Points, in no order, along strands that fork and pass close to each other.
In the rows, 128 means zero.
Points whose rows are less than 94.9 apart are linked; no others are. Some points are linked to none.
j143: [143 142 116 126 158 159 150 168 132 149 132 110 160  83 154  82 160 144
  96 125]
j435: [111 140 114 143 149  98 156 129 139 148 158 147 144 125 138  55 145  66
 155  92]
j345: [158 122 110 150 130  93 126 192 152 159 118 111 148 153  82 124  94 103
 127 148]
j109: [100 112  98 101 109  77  97 180 152 136 107 140 155 167 134 130 146 118
 162 153]
j704: [104 141 134  68  85 140  96 156 118  90 163 123 138 169 187 114 144 174
 156 125]
j178: [144 113 145 109 166 174 166 155 102 137  85 129 136 119  60 112 120 171
  94  93]
j442: [132 128 131 129 193 141 107 127 112 175  85 111 170  99 126 113 140 103
  99 110]
j425: [178 120  94 154 150 132 138 158 182 126 142 104 124 118 118 169 111 176
  97 127]
j83: [ 57 157 126 119  53  69 137 161 132  58 146 130 104 122 167 136 127 123
 132 118]
j386: [123 136 128  99  71 135 148 135 112 106 101 130 145 116 185 106 174 137
 116  98]
j647: [144  82 137 129 114 107 103  79 105 145 116 135  93 167  85 150 142 139
 175 134]
j188: [ 81 121 159  96 166 127 128 110  92 125 167 149 164 150 145  53 134 113
 171 163]
j862: [ 82 166 130 129 185 155 146 121 114 140 149 145 144 122 106  72 123  75
 113 141]
j449: [145 117 191 116 156 134  83 114 128 191 121 129 142 169 119 122 104 115
 159 156]
j211: [ 51 142 162 122  78 130 141 134 113  63 128 136 111 109 185  66 101 142
 159 181]
j724: [116 130  91 119 202 150 124  99 124 148 136 141 176  91 144 102 179 102
 113 146]
j872: [116 102  83  56  90  71  64 127  79  65 145 105 135 137 133 181 120 133
 142 102]
j326: [137 146 115 155 174 154  98  36 125 136 152 145 143 103 150 158 145  80
 125 129]
j332: [164 108  71 109 101 135 108 146 106 124  90 105 119 121 114 144 178 170
 125  58]
j300: [123 138 180 125 127 127 115 120 157 154 177 124 124 148 180  97 138 141
 160 147]
j87: [ 78 153 147  94  85 104 126 158 132 114 147 136 107 189 102 117 126 129
 145 105]
j860: [100 122 153  80 112 132  95 171  89 115 128 116 150 145 132 150 160 189
 135 153]
j618: [152  87  93 135 174 134 175 139 168 117 104 129 113 136  87 170  78 206
 124  73]
j23: [188 108  67 148 169 173 175  91 120 121 110 132 125 107  96 109  92 125
 107  98]
j101: [ 84 134 156 120 129 117 123 164 146 158  77 125 130 110 132 155 153 141
  97 177]
j238: [133 139 154 130 113 133 141  62  80  86 159 151 172  98 198 101 129  77
 136 123]
j842: [106 154 107 145 116 124 178 173 163 122 138 151 117 134  84 115 114  96
 105 152]
j359: [ 75 140 137 113 115 121 165 103 155  98 181 164 116 137 146 105 175 141
 150 142]
j513: [ 90 141 126 119 147 138 174  97 162 131 164 177 116 132 114  91 168 105
 143 121]
j160: [135 114  86 108  69 110 114  95 103  91 142 128  92 161  91 164 149 139
 151  80]
j281: [159 102 102 108 162 161  97 193  97  91 150  84 113 106  77 195  85 208
 106  53]
j776: [121 109  82  75 130  99  70 159 143 128 149 117 141 151 144 145 177 166
 165  79]
j115: [175  83  99 155 232 179 148  74 117 136 103 113 114  85 122 149  88 175
 113  88]
j492: [141  81 110 102  90 122  81  91  69  93 114 121 105 155 127 173 158 181
 168 156]
j481: [144 122 167 144 142 142 118 152 161 142 113 109 102 122 100 207 121 195
  92 135]
j139: [106 154 126 155 104 101 175 118 100 112 146 139 153  77 164  79 146  62
 123 102]
j466: [105 138 194 144 140 126 144 148 150 144 134 112 103 122  84 179 128 171
  86 166]
j477: [ 77 146 160 122 120 106 117 202 113 129 170  87 115 149 125  74 138 177
 155 123]
j93: [164 117  88 106 116 153  89 139 110 111 171 105 117 140 104 164 162 193
 136 104]
j617: [125  82 121  95 128 147 109  70  88 120 112 161 135 142 111 142 150 141
 166 196]
j411: [137 111 135 136 135  79 148 119 124 142 154 116 147 139 121  99 172 124
 148  93]
j556: [144 106 139 103  93 136  87 133  69 115 124 107 135 144 111 172 148 186
 136 151]
j497: [132  81 138  93  93  87  93 103  91  68 138 138 139 170 135 154 132 158
 172 155]
j671: [113 152 150 150  83 104 150 124 188 145 149 159  99 135 176 111 130  87
 164 100]
j909: [125 119  87  82  83 115 104 136 103  91 113 112 138 124 140 161 177 164
 120  84]
j237: [ 64 206 148 175 189 154 101 106 144 134 141 134 130 115 158 129 110  59
  99 112]
j47: [145 135 172 127 206 172 116 119 161 173 128 124 136 103 153 134 131 153
 102 127]
j947: [133 153 148 122 126 159 126 193 154 170 111 119 128 154 139  69  90 120
 132 134]
j202: [172 120  63 104 127 119  69 194 118 127 131  83 122 130  95 169 117 157
 120  66]
j924: [164 118 136 161 159  96 134  93 140 165 153 110 142 120 121 115 144 100
 130  98]
j303: [170 120  92 185 112  90 156 136 161 130 147 126 119 129  73 154 101  96
 119 134]
j665: [153 145 117 121  95 167 146 132 108  91 173 116 121 132  89 162 146 179
  85 158]
j530: [130 139 106 131 108 134 158 170 159 116 108 144 113 155  57 155  90 123
  98 141]
j934: [146 156 152 145 149 152 149 173 177 156 137 126 120 153 128  91  38 110
 120 148]
j729: [ 96 104 159 116 118  64 124 140 137  98 114 129 145 125 204 103 149 138
 154 132]
j219: [ 89 138 141  97  75  90 112 150 153 115 141 157 114 196 146 109 119 109
 186 103]
j639: [106 107 158  90 126 134 120 106  87 111 132 150 164 146 126 132 143 143
 146 217]
j883: [ 74 131 169 104  88  99 134 140 117  52 163 128 116 135 182 107 129 164
 144 163]
j541: [147 118  63 104  87 121  95 109  80  83 181  97  98 137  97 174 156 163
 133 106]
j459: [151 101  87 126 159 123 138 153 168 145 100 140 120 159  68 127 121 142
 137  98]
j850: [169 124 162 141 103 162 108  47 111 152 137 149 107 156 118 146  98  87
 160 140]
j342: [ 98 169 113 129 221 176 117  99 129 134 122 135 162 101 134 121 149  96
  82 113]
j904: [177  95 127 170 190 124 137 100 167 160 119 117 105 128  93 164  65 138
 125 126]
j15: [128 143 137 102 102 155 125 147 124 134 160 146 142 169 126 102 125 135
 149 177]
j931: [144 153 191 145 155 157 168 115 128 147 104 109 119 106 124 113  90 124
  69  70]
j959: [156  93  75  94 124 128  69 131 129 131 140 121 125 152 131 155 178 181
 176 121]
j784: [ 58 135 156  97  97 124 105 171 129 120  86 133 126 132 183 107 128 150
 146 186]
j708: [ 94 143 197 111 151 151 114 140 146 179 116 145 118 162 115 116 102 118
 137 173]
j565: [128 127 107 101 140 148 139 143 182 149 102 147 122 134 134 118 182 156
 129  74]
j620: [105 123 104  80 111 110 107 160 161 132 111 140 130 163 158 117 173 147
 159  75]
j195: [172 142 152 175 190 134 104  98 106 154 138  95 153 129 112 129  64  83
  98 106]
j799: [ 59 186 137 145 197 158 110  72 103 114 127 149 152 130 125 133 154  81
  93  84]
j21: [127 135 151  97 171 181 144 109 140 153 156 149 134 140 132  76 161 150
 138 113]
j810: [110 122 107 119 129 111 132 147 102 147  75 131 179  97 134 120 158  96
 105 173]
j17: [ 95 159 155 159  79  83 163 178 115 113 169  87 115 130 116  90 124 120
 117 115]
j592: [ 16 155 162 120 185 138 103  88 111 105 122 146 134  97 197  70 122 102
 157 156]
j180: [ 94 141 128 109  78 117 130 161 131 131 114 173 139 165 137  90 103  70
 176 159]
j236: [ 45 177 143 151 134 116 164  92 139 112 165 186 104  87 166  87 118  63
 173 125]
j69: [ 80 132 123 119  83  81 141 156 142 101 142 179 128 162 159  75 113  84
 201 132]
j97: [139 108  93 125 146 135 108 166 129 105  95  99  85 113  64 221 107 200
  88  83]
j660: [147 129 184 140 121 140 151  92 140 149 122 133 102 146  90 137 113 124
 111  94]
j20: [142 114  90 140 113 117 122 135 150 162  57 142 136 111 113 159 144  96
 115 145]
j203: [ 91 131 102  51  96  62  79 150 105  46 177 106 139 125 178 157 108 125
 130 111]
j675: [128 176 176 140  90 168 137 146 163 138 141 111  99 123 174 119 117 145
  99 142]
j553: [109 136 166 142 126  94 152 133 140 148 165 123 122 149 131  67 135 108
 159  96]
j506: [167 120  83  98 142 162  88 213 140 121 117 104 132 139 100 171  92 189
 114  91]
j649: [ 91 147 107 140  88  64 163 175 117  99 160 106 133 128  98 116 154 119
 111 114]
j461: [164  98 112 132  56  92 127  92 103  97 107 146 142 127 166 134 140 102
 162 100]
j923: [147 101 103 131 128  96 133 134 133 151 110 123 131 143  88 116 165 132
 146  79]
j578: [122  74 149 117 140  61 121 110 146  61 107 168 155 115 197 124 144 113
 153 151]
j416: [156 104 138 123 146 163 103  33  45 123 140 120 144 111 142 126 148 127
 140 148]
j529: [192 117 144 135  89 169 127  71  98 137 136 129 104 155 112 121 112 126
 150 113]
j770: [189 101 117 172  89 104 128  84  91 130 139  98 113 117 117 141 140 120
 138 116]
j543: [128 135  80 155  69  93 159 124 150 114 126 175 112 123  93 168 140  77
 141 121]
j440: [164  85 130 133 153 126  78  97  63 169  79 100 156 106 133 137 138 116
 141 155]
j775: [173 105 137 149  86 108 112  93  99 124 141  88 114 116 134 170 164 170
 127 107]
j763: [170 112  76 174 130 145 142  90 152 134 122 147  96 112  92 171 117 108
 120 170]
j567: [ 74 128 111 109  76  76 155 149 126  30 121 155 133 108 181 128 152 124
 125 128]
j336: [ 99 129  98 114  72 104 143 143 100  86 114 140 151 122 111 161 155 122
 107 185]
j780: [115 132  91 101 131 134 107 197 152 149 121 137 152 146 126 115 151 141
 133 177]
j91: [185 110  77 141 107 132  95 135 174 146 113 126  91 169 112 160 107 133
 154 110]
j142: [135 141 194 150 152 132 146  72 126 153 126 112 115 106 119 137 133 115
  89  82]
j354: [134 115 129 124 185 144 132 111 132 153 157 125 157  94 132 117 189 157
 121 150]
j531: [117 119 160 115 137 147 127 115  94 139 125 134 147 126  85 149 143 147
 111 202]
j482: [ 62 178 143 136 139 153 140 132 116 142 129 149 129 115 139  61 101  60
 138 149]
j319: [ 90 162 158 156 178 116 125 134 130 167 108 117 147 111 118 113 101  64
  94 128]
j593: [150 133 155 111 119 164 146 142 161 123 110 135  92 176  82 150  82 171
 114  68]
j558: [163 147 163 128  91 177 121  83 120 151  93 135 133 115 163 142 113  90
 105 119]
j296: [ 54 172 139 122 193 169 105 103 140 147 140 138 130 110 185  68 139  99
 141 139]
j356: [110 112 108  97 109 110 137 117 141  74 180 161 148 145 177 105 172 147
 168 151]
j921: [ 60 161 155 104  54 143 142 151 123  88 118 147 100 138 169  89 119 135
 147 142]
j205: [134 114  71 143  98 106 166 133 107 112  99 127 135 103  76 137 174 115
  99 112]
j338: [174 109  70 160 160 156 156  62 125 129 112 135  97  88 105 132 151 114
 109 108]
j380: [187  89  92 172 154 159 128 115  69 139  93 107  49 131  93 142  79 128
 123 171]
j527: [138 108 143 113 119 147 112  46 146 143 118 165 116 136 156 158 161 134
 160 141]
j705: [ 56 151 173 132 111 135 157 110 103  97 173 126 114 106 159  61 123 132
 149 186]
j310: [182 136 121 153  98 163 139  99 130 136  92 122 122  91 132 160 122 113
  82 134]
j549: [164 105  96 110 112 162 143 102 106 128  85 135 114 121 108 122 181 158
 123  74]
j783: [110 122 164  99  89 146 118  74 146 114 113 182 125 139 172 166 137 127
 154 176]
j999: [ 91 159 137 123 135 152 168 137 188 139 152 157  88 142 126  84 139 128
 137 118]
j5: [126 134 125 107 167 156 132 190 204 163  99 144 112 143 140 109 133 171
 126  90]
j813: [144 142 104 137 120 149 139  93 132 135 151 162 154 112 143 120 134  71
 137 154]
j182: [127 126 106 126 122 137 158 118  97 136  83 137 159  95 106 117 156  97
  92 129]
j108: [124  95 162 112  79 102 124  76 122  61  91 184 130 124 171 175 129 121
 149 162]
j462: [148  93  93 107 103 120 124  85 117  97 149 151 145 144 148 127 171 143
 170 145]
j271: [149 112 119 124 155 130  97 178 104 110 166  88 114 111  65 194 146 203
 107  78]
j196: [177 122 132 124 151 186 158 126 127 124 145 133 125 154  73 118  76 159
 115 144]
j39: [ 58 140 176 105 116 113 129 164 121 127 146 125 110 165 118  82 129 154
 161 143]
j289: [ 91 106 171 132 124  60 141  82 142 101 112 169 140 108 183 140 137  84
 152 134]
j468: [191  97  52 158 156 122 115 163 150 123 141 104 109 139  85 162 104 172
 135 137]
j707: [155 156  93 141 122 131 138 199 194 109 145  97 116 126 140 162  89 164
  81 102]
j458: [ 76 161 144 120 125 133 134 170 178 139 135 119  78 143 138  86 148 166
 139  87]
j479: [149 133 131 157 142 128 178 131 128 132 125 124 134 115  78 115 100 103
  90 115]
j519: [ 98 128 189 135 141  97 107  96  95 127 121 116 168 101 195 127 122  94
 122 167]
j955: [137 137 103 115  67 135 116 143 130 118 105 141 107 171  68 168 107 117
 126 132]
j231: [175 109 106 147 111 101  97 175 126 151 104  94 120 161  72 156  92 136
 130 122]
j286: [165  69  94 153 203 150 179  97 144 131 105 123 110 106 109 153  82 202
 132  69]
j693: [142 152 169 135 103 161 185 129 143 120 132 131  94 144  90 121 102 142
  88  81]
j198: [121 116 131 128 102 129 160  67  96  90 170 160 138 128  92 139 153 121
 136 183]
j741: [ 98 189 119 160 187 168 131  88 153 127 155 169 132 111 126 142  98  52
 102 125]
j539: [102 112 125 100  72  82 129 135  99  49 107 140 153 125 158 159 147 140
 119 154]
j220: [ 61 139 158  93  72  60  95 155 131  64 129 125 105 155 166 163 102 125
 140 115]
j299: [200 102 123 156 167 152 141 144 127 152  87  96 153 114 123 140  36 143
 100 120]
j383: [144 104 167 110 142 135 114  80  66 132 126 113 181 105 167 114 164 142
 136 137]
j422: [185  78  66 150 149 166 159 136 117 120  83 117 107 134 105 163  28 184
 123 146]
j169: [107 126 152 127 117 103 148  90 126 122 138 156 144 119 148 125 147  96
 144 146]
j330: [175 134  92 146 196 175 170  90 145 123 129 133 152 107 136 106  72 104
  93  68]
j443: [165 130  84 121 107 167 156 155 146  96 108 130 110 155  74 160  64 159
  96 111]
j247: [109 121 162 125 145  94 133  87 110  87 155 150 162 109 215  78 124  84
 164 130]
j811: [ 72 128 133  70 107  80  90 157 123  25 172 117 121 140 190 128 117 163
 143 136]
j121: [118 148 103  88  85 147 116 174 124 109 158 135 155 163 168  89 145 148
 154 163]
j894: [121 100 113  86 147 136 104 150 114 159  99 148 170 146 111 120 161 143
 154 179]
j514: [209 103 121 145 143 132  94 130 136 188  97 106 141 135 140 108 115 115
 152  88]
j616: [107 157 152 115 131 167 126 117 114 144 104 127 149  90 186 111 149 108
  95 159]
j152: [131 123 103 132 108  76 130 161 133 128 121 113 118 158  60 144 136 127
 123  69]
j216: [ 60 176 130  93 121 132  97 200 168 128 136  97  69 140 132 119 122 167
 124  67]
j532: [114 132 150 125 154 135 112 119 154 172 128 160 135 152 101 144 109  91
 140 203]
j455: [140 133 188 162 188 119 126 142 166 178 150  95 129 102 153 129 127 151
 105 128]
j166: [184  76 102 161 176 161 133 125  99 137  91 111  88 127  82 158  59 173
 124 169]
j6: [164 104 110 148 169 103 121 150 145 154 163 101 148 107 116 136 179 174
 130 136]
j348: [105 148 207 136 129 134 163  90 111 136 137 109 118  92 144 126 158 140
  86 110]
j334: [180 118 129 166 203 156 128  93 104 139 117  95 148 117 103 147  22 118
  91 126]
j375: [ 71 153 106 141 104  97 167 171 152 122 133 126 110 114 141  55 158 115
 141  93]
j76: [137 153 199 155 153 142 130 104 157 162 189 102 115 120 170 112 127 139
 119 141]
j408: [168 104 111 157  77 115 130  63  81 127 118 142 113 124 124 131 123  77
 168 116]
j577: [143 135 159 132 176 176 191 141 116 123 102 114 141  97 100 107  93 158
  63  92]
j581: [ 89 154 167 110 167 162 130 111 139 161 140 134 124 131 172  45 141 118
 150 102]
j258: [149 114 149 133  83 103 144  84 101  62 133 162 163  93 212 130 123  95
 141 145]
j733: [106 137 133  91  71 118 107 121 129 111 123 139  95 184  89 170 126 133
 137  87]
j207: [ 84 111 182 137 159  73 127 112 121  62 135 145 138  97 204  72 107 100
 157 161]
j751: [120 141 196 147 114 122 137 123 146 149 156 125 108 153  94 161 104 134
 111 176]
j873: [ 89 150 118 109  99 119 137 170 149 119 109 124 118 132 106 148 160 144
  99 117]
j714: [115  96 114 102 162 133 102  89 107 159  91 158 152 132 109 129 153 111
 155 167]
j51: [153 119 147 102 138 159 111 154 146 145 119 140 108 180  77 146 105 174
 140 111]
j382: [156  94  74 156 121 116  84 132 112 137  84 100  50 135 100 199 135 162
 132 149]
j869: [106 158 184 156 112 113 135 124 145 149 183 120 110 136 172  66 104  97
 168 135]
j403: [165 122 108 127 112 132  99 126 182 167 106 136 121 146 146 156 143 132
 145 126]
j36: [120 128 105  92 132 134  93 166 124 118 121 110 105 128  72 196 147 182
  97  92]
j611: [134 149 140 147 186 149 170  95 105 128 145 118 143 104  93  94 119  97
  80  82]
j560: [138 151 162 130 107 127 132 170 110 169  93 110 150 138 145  68  99  83
 121 112]
j259: [ 57 131 168 110 125 109 125 143 131 143  87 147 136 128 145 124 132 109
 134 189]
j404: [175 105  81 161 168 129 163 142 140 138  94 107 146  80 107 132 140 142
  81 104]
j634: [160 130 129 141 127 178 171 106 126 110 139 124 121  95  99 152 147 170
  71 139]
j358: [ 82 142 171 125  88  74 134 141 134  99 147 100 112 121 171 150 161 160
 119 109]
j602: [106 147 122 143  83  81 152 148 169 126 147 127 110 129 159 107 159 108
 137  73]
j608: [159 135  68 164  75 106 134 124 163 108 143 138  84 145  75 183 112 104
 129 116]
j343: [163 122 104 103 161 159  92 197 171 135 156 117 130 155 114 156 121 196
 136  99]
j889: [129 150 130 108 200 199 164 133 150 141 159 144 135 123 122  65 124 148
 110 126]
j244: [ 92 179 134 176 110 140 174 148 151 129 143 108  99  71 154  71 118  99
 101 129]
j669: [203  86 114 166 186 151 124  88 100 155 132  99 101 104 109 128 128 158
 134 104]
j580: [ 74 129 116 143 135  68 148 130 119 100 134 175 167  91 162 109 126  59
 156 188]
j465: [130 153 143 171 144 132 181 162 158 128 139 106 124  99 121 117  97 121
  71 146]
j737: [160 135 130 136  92 125 125 140 116 157 103 112 163 113 168  98 132  91
 122 116]
j407: [165 109  86 165 135 152 167 100 138 103 139 126  96 101  70 179 130 155
  87 169]
j946: [154 121 107 138 168 151 115 115 186 175  64 144 129 109 129 161 115 102
 105 137]
j585: [ 86 146 130  65 106 133  93 163  97 100 144 112 123 139 103 172 158 177
 111 112]
j256: [163 128 111 183 183 105 110  92 124 161 149 114 152 124 103 122  95  55
 129 110]
j644: [168 119 154 140 124 114  96 114 144 161 182 114 152 148 161 127 139 137
 161 162]
j43: [116 172 131 163 161 153 157 138 162 144 151 114 127  78 157 100 110  96
  80 155]
j619: [132 141 141 117 130 131 129 208 119 139 157  98 137 163 107  71 126 156
 137 107]
j591: [164 107 117 144 178 119 110 148 162 180 120 128 144 147  88 129 106 117
 142 160]
j456: [137 145 128 132  74  94 101 164 156 129 166  99 132 148 174 147 137 135
 134 132]
j3: [ 97 130 101 138 147  95 122 120 103 133 100 151 186  88 157 121 134  48
 127 178]
j736: [139 116 153 130 157 148 114  67 138 161 113 136 122 103 136 170 161 144
 117 151]
j744: [ 80 141 183 118  57  89 121 133 139  99 108 147 108 156 159 165 112 117
 142 148]
j528: [138 157 157 130  97 159 125  63  75 119 122 140 158 103 168 124 116  67
 112 112]
j241: [ 80 148 172 162 154  83 145 142 163 171 122 127 109 128 111 106 108  76
 129 133]
j990: [130 157 128 160 205 149 112  77  85 128 132 107 160 127 103 110 124  82
  94  57]
j891: [150 119 102 119 172 142 113 198 153 137 178 110 147 134 113 129 166 193
 135 128]
j320: [141 147 127 146 165 157 142  90 153 145 159 155 132 128 111 127 102  78
 118 144]
j71: [114 102 130  57  98 103  79 144 106  64 140 142 151 180 166 135 128 165
 165 147]
j159: [184 122  90 118 107 150 112 150 125 159  88 117 161 115 161 109 159 127
 126 112]
j292: [112 150  73  83 138 108  88 183 167 122 190 106 124 145 134 132 154 153
 138  83]
j251: [140 101 137 113 115 114 130 134  69 116 126 106 176 102 147 113 184 164
 121 141]
j502: [107 172 155 127 135 174 138 136 122 153 105 153 136 135 119  89  72  60
 109 143]
j905: [178 125 147 119 139 185 116  63  77 146 135 120 144 126 123 104 132 121
 128 111]
j787: [ 70 154 194 147  99 113 160 124 132 117 140 100  98  92 165 110 154 152
 108 130]
j385: [130 125 156 127  85 101 118 116 145 129 125 109 119 117 164 174 171 159
 116 107]
j267: [137 112  80 106 159 141 151 185 161  99 115 115 125 133  99 181  68 208
 105  50]
j582: [ 91 133 129 149  93  75 169 147 118 103 138 116 139 102 185  51 150 101
 148  94]
j484: [ 47 129 152 103 172 121 130 113  89  89 129 156 159 115 175  54 126  97
 154 174]
j471: [119 173 127 155  74 130 193 137 130 112 145 132 121  89 148  89 141  94
  99 101]
j376: [158 134 122 144 205 166 180 137 145 134 133 110 167 107 152  95  40 137
  91  89]
j305: [107 139 151 139  90  87 110 172 143 139 131  95 136 127 199 107 142 136
 143 135]
j712: [167 136  94 163 129 176 128  63  94 135  92 138 125  79 122 157 120  76
  91 139]
j778: [121 172  78  99 102 130 111 194 154 107 178  93 113 126 142 133 139 149
  98  79]
j895: [162  78 104 159 132 122 107 115  64 143 107 107  61 155  66 139 118 139
 153 161]
j52: [109 149 153 146 185 118 109  86  68 135 150 100 177 112 133 105 144  83
 104  97]
j552: [116 156 117  97  78 103  71 162 135 124 133  94 110 139 116 206 111 134
  97 112]
j40: [132 151 142 123  91 160 139 133 105 139 102 162 142 144  92 118  88  68
 124 168]
j65: [178  85  87 179 137 115 105  91 130 152 109 109  59 121 113 172 141 140
 146 148]
j562: [134 123  73 140  50 107 150 113 107  86 120 158 125 115 103 171 150 100
 130 152]
j756: [172 103  67 132 123 162 142 149 129  95  97 104  95 141  99 192  39 201
 105  99]
j228: [102 123 102 125  87  81 171 134 101  93 132 135 142 127  96 113 175 115
 122  93]
j793: [148  89 116 148 115 102  89  94 144 156  97 121 101 123 126 193 163 145
 149 162]
j695: [114 119  70 114 104  63 101 188 141 133 118 114 140 160  90 149 145 109
 142 109]
j173: [ 86 147 178 166 105  75 158 138 146 141 164 135 106 143 105 118 106  79
 148 147]
j953: [161 128 105 143  99 152 149  92 123 107 186 135 124 130  97 144 153 138
 124 165]
j641: [102 132 140 112  82 124 131 130  98 133  79 176 159 133 127 126 103  59
 146 164]
j252: [137 129 188 142 114 123 119  66 123 149 156 139 120 146 116 162 110 104
 144 172]
j700: [132 131 126 174 104  63 155 135 140 133 175 132 134 138  89 127 121  82
 144 142]
j360: [ 66 171 168 161 171 119 104  94 115 146 128 134 143 114 132 153 110  53
 103 151]
j192: [179 110 128 132 210 196 125  88 143 151 107 124 131  90 133 145 119 160
  99 110]
j576: [ 99 111 132  74  81 104 121 141 104  91  73 135 143 137 161 132 170 157
 134  80]
j858: [178  89 120 158 156 103 123 175 103 152 102  94 131 137  52 132 101 152
 127 111]
j976: [ 48 128 154 155 137  67 144 134 105  77 127 139 140  80 179  73 103  82
 155 183]
j184: [212  93  98 142 137 141  86 146 149 166 106 105 111 157 122 139 103 160
 158 102]
j773: [183 129 110 153  95 109 108 135 153 133 184 101 131 145 136 154 139 141
 139 136]
j507: [161 101 143 107 121 157  90 114 116 164 103 139 107 182  87 135 118 153
 167 137]
j918: [193 127 106 134 176 180 145 154 138 149 113 112 173 110 146  99  70 129
  96 126]
j164: [136 119 101 151 135 141 114  90 134 151 115 161 123 120  93 166 115  78
 137 203]
j436: [ 61 151 143 138 160 110 165 100 139 135 160 150 118 104 148  65 148  83
 147 115]
j4: [ 75 162 141 144  96 128 163 115 138 103 175 159 113 103 174  80 120  93
 162 168]
j687: [118 130 120 118 128 124 133 176 112 129 139 108 161 101 149  99 181 162
 113 151]
j61: [113 125 185 106 113 129 140 121  91 137 127 126 138 148 116 110 145 142
 131 129]
j98: [150  99 149 144 152 131 101 118 147 164  90 113 112 103 112 193 158 172
 114 150]
j68: [ 89 131 145 114 167 124 134 143 115 155 139 139 155 139 106  80 141 112
 137 170]
j42: [123 117  68  81 105  79  71 162 112 124 118  98 120 144  92 175 135 133
 133  70]
j817: [135 141 126 110 149 182 140 136 133 151  86 130 151  87 156 117 164 137
  81 126]
j834: [171  99 111 113  62 117  98 101 101 124  90 117 128 143 162 140 152 138
 158  81]
j588: [111 140 175 121 188 133 108 122 155 193 110 136 128 159 124  91 103  90
 139  98]
j37: [170 128  93 106 128 144 124 193 136 126 157 120 141 179  84 102 106 155
 139 109]
j168: [114 139 120 113 108 152 155 123 103 114 165 157 149 142  98 103 134 107
 130 190]
j833: [161 123 130 150 127 112 161 175 120 123 116  94 134 127  71 130 106 151
  86  94]
j845: [157 105  75 153 133 161 133  42  81 127 110 138 103  88 122 138 160  99
 130 138]
j313: [ 81 148 191 140 169 139 115 135 119 155 171  94 126  98 176  74 138 156
 140 178]
j262: [130 132 162 126 208 149  82  96 125 181 113 134 146 158  96 124  97  88
 138 128]
j884: [131 130 119 125 147 139 106 121 195 179  97 158 134 119 170 147 152 103
 131 161]
j800: [ 86 152 150 111  72 135 170 113 121  89 114 160 120 111 186  99 149 112
 133 115]
j939: [118 127 123 121 174 135 149 157 199 160  96 156 119 138  98 132 128 138
 115 126]
j908: [103 142 145 100  86 148 118 143 132 125  89 138 146 110 212 119 145 131
 121 181]
j651: [187  84  73 157 184 130 106 144 150 161 126 119 127 133  91 144 110 151
 146 177]
j614: [184  95  96 126 101 133  93 124 110 167  60 118 133 137 135 122 143 120
 152 102]
j512: [152 105  64 134 124 128  96 147 142 124  75 112  62 134  79 204 118 162
 112 101]
j263: [143 169 105 144 105 137 152 199 165 111 157  85 118 104 151 115 133 165
  79  93]
j626: [124  96 162 141  88  89 119  67 111 124 128 151 105 161  99 171 123 110
 170 158]
j234: [160 137 141 113  80 172 117 117 113 139 122 151 137 156 120 138 108 111
 135 188]

Follow the links from the first point to the second, and from the first to the third. Name the last point that the two ways share.
j810 / j939 / j458 | j411
j359 / j303 / j354 | j553
j39 / j164 / j492 | j15
j532 / j97 / j502 | j15
j40 / j43 / j5 | j776
j319 / j455 / j576 | j300
j348 / j281 / j234 | j36
j184 / j97 / j577 | j142
j593 / j641 / j616 | j252
j468 / j47 / j21 | j776

A fork is a point with three links. Follow the links from the first point to the second and name the forks in between, in order.
j91 / j416 | j614 j142 j252
j477 / j68 | j87 j40
j869 / j237 | j300
j707 / j712 | j776 j923 j411
